Each row is a point on a tangle of strands that fork, close into loops and nearly touch. The rows are in no order.
In the rows, zero is written as 128.
Two points are linked if the straight distance between their rows is under 52.4. Some points are linked to none.
K741: [100 147 122 144 123 136  66 104  69 104 124  91 115 167 114 132 151]
K887: [132 149  91  77 104 126 135 144 229 121  70 103 145 146 143 160 111]
K94: [117 184 134 172 180 182 142 114  45  96 109 136 114 138 142 144 110]
K524: [126 127 116 122 112 115 172 115 164  94 146 126 144 150 117 131 101]
K672: [133 137 104  85 120 104 145 141 221 109 118 110 164 140 133 161 127]
K857: [119 166 103 132  79 134 130  97 149 110  39  96 124 179 110  88  87]
K953: [119 191 139 174 201 192 129 116  48 101 104 138 108 129 157 152 121]
K886: [123 114 137 145 129 137 159 126 101 111 169 139 127 129 127 130 117]
K867: [127 174 110 133  74 121 118  96 137 127  19  92 117 174 112  74  85]
K660: [128 129 114 115 111 112 161 123 182  92 135 121 150 154 123 138 111]
K125: [136 163  86  76 109 135 132 146 237 132  56  96 133 141 148 160 104]
K220: [124 149  82  95  89 128 122 120 211 137  45  93 119 155 136 128  96]
K36: [165  75 161 129 152 106 118 154 124 191 166 188 116  70 120 103 159]
K10: [123 165 138 166 165 184 145 122  47 105 136 140 121 135 144 142 110]
K210: [127 128 105 101 110 110 154 127 199 101 124 117 152 154 127 146 119]
K899: [120 194 119 150  93 109  88  98  95 118  33  90 129 178 109  86  99]
K640: [130 119 158 155 146 167 142 140  67 139 165 151 123 117 148 134 128]
K320: [125  91 123 113 124 110 140 132 150 108 165 123 135 139 117 151 164]
K570: [100 111 115 127 105 130  84 115 105 111 132  95 120 166 109 137 166]
K968: [138  77 134 114 133 107 141 143 140 126 173 140 126 127 113 145 166]
K607: [107 106 104 106 102 115 122 125 164 103 124 104 139 158 117 146 158]
K142: [136  90 153 141 137 137 142 140  96 140 179 153 119 117 130 136 143]
K358: [137 165  82  77 107 140 123 138 231 144  41  89 111 135 145 157  93]
K165: [118  98 116 106 115 113 140 132 163 103 147 115 138 146 121 151 153]
K327: [131 115 149 150 138 126 162 130  97 139 176 162 136  93 133 113  97]
K915: [ 96 120 107 125  94 122  76 110 119 110 110  91 125 166 111 126 154]
K846: [116 114  97  94 105 113 124 137 195 110 110 100 148 148 126 155 157]
K251: [112 144  78  79 101 120  97 143 218 153  55  78 119 132 149 157 133]
K954: [153  90 151 125 152  99 136 140 132 164 174 172 123  53 119  98 131]
K797: [152 120 138 107 164  72 154 132 175 133 177 149 140  59 107 112 120]
K454: [111 189 121 157  96 103  76 105  83 118  44  92 134 171 114  94 104]
K684: [123 160 156 162 181 200 121 132  45 128 136 143 114 121 170 151 136]
K760: [111 124  87  89  96 116 113 138 205 122  87  92 139 147 130 150 144]
K813: [144 103 154 131 143 105 144 132 127 161 175 174 130  50 120  93 112]
K377: [162  87 166 135 147 120 111 150 114 196 164 195 127  60 128  94 146]
K836: [141 121 166 155 160 187 119 149  57 164 155 156 123 113 174 139 154]
K521: [130 117 146 149 134 136 167 128  98 120 172 151 131 117 128 126 100]
K997: [135 141 163 157 165 191 119 140  47 148 152 152 116 120 169 149 146]
K181: [111 137  79  84  95 120 104 138 214 137  67  85 127 142 140 155 134]
K280: [135 109 166 149 147 169 132 142  66 150 169 156 118 115 153 135 147]
K494: [104 172 114 155 102 114  71 102  85 104  69  88 130 173 111 104 116]
K57: [126 188 118 144  84 111 106 102 114 132  13  89 125 173 113  72  88]
K665: [147 104 168 146 143 141 133 140  89 177 173 179 137  73 147 106 117]
K310: [ 99 162 116 149 111 128  70 101  73 103  98  89 124 170 114 120 136]
K682: [124 173 151 167 193 199 125 126  52 121 113 142 109 124 169 155 125]
K758: [158  95 143 118 166  76 139 147 157 161 173 166 124  53 110 106 146]
K404: [143  73 143 119 141 110 139 144 127 143 178 147 121 117 118 145 173]
K117: [110 153  96 125  77 131 126 104 161 108  62  96 129 177 116 105 100]
K453: [144  85 161 135 140 134 137 147  98 159 181 160 121 104 132 132 153]
K612: [128 126 129 134 124 117 176 118 138  98 164 136 139 141 120 127  97]
K163: [109 160 124 157 137 162 129 109  65  91 128 118 119 158 122 133 122]
K706: [133 146  99  77 113 114 142 146 228 115  95  99 157 148 142 162 122]
K255: [159 113 131 103 176  70 145 140 174 147 169 153 131  42 103 105 143]
K161: [154  96 167 139 140 133 122 141 100 189 169 186 132  64 140  98 134]
K565: [135 120 135 124 138  90 174 123 159 110 172 143 143 103 116 120  92]
K775: [108 144  96 126  80 127 109 105 149 107  75  91 131 171 120 112 113]
K619: [157  67 154 118 152 101 136 154 129 161 176 166 117  99 118 128 171]
K266: [139 106 159 145 137 129 149 134 101 156 177 166 130  81 140 113 107]
K902: [124 140 148 161 153 176 141 130  54 123 153 144 119 122 149 138 119]
K621: [132 120 136 131 130 105 179 121 145 109 172 143 139 119 118 125  95]
K495: [108 114 124 134 121 147  89 120  84 113 146 102 115 160 113 137 170]
K496: [106 124 130 139 129 148  73 113  67 115 141 102 110 162 114 140 174]
K618: [126  97 139 131 131 131 152 132 110 116 174 138 122 131 125 140 140]
K488: [140 124 140 116 151  82 167 123 168 125 175 145 141  76 112 110  98]
K410: [166  69 159 122 157 100 127 157 129 182 169 180 113  86 122 117 169]
K958: [ 96 135 100 131  85 122  87 111 127 109  91  84 128 169 112 117 133]

How many points has the smallest loop of links through each point below? Write none if it is on no loop.
K857 -> 15
K836 -> 10
K665 -> none

A fork is a point with three links, a tip a point with one. Leave the first point through the second and follow the links. Name the first fork or tip that comes.
K524 / K660 -> K358
K165 / K607 -> K251
K797 / K255 -> K813
K521 / K886 -> K453

Name the points in between on the shortest way along the links from the first point to the second, in order.
K672 / K565 -> K210, K660, K524, K612, K621
K954 / K797 -> K758, K255
K836 / K902 -> K280, K640
K358 / K672 -> K125, K887, K706
K958 / K741 -> K915, K570, K495, K496
K846 / K320 -> K607, K165
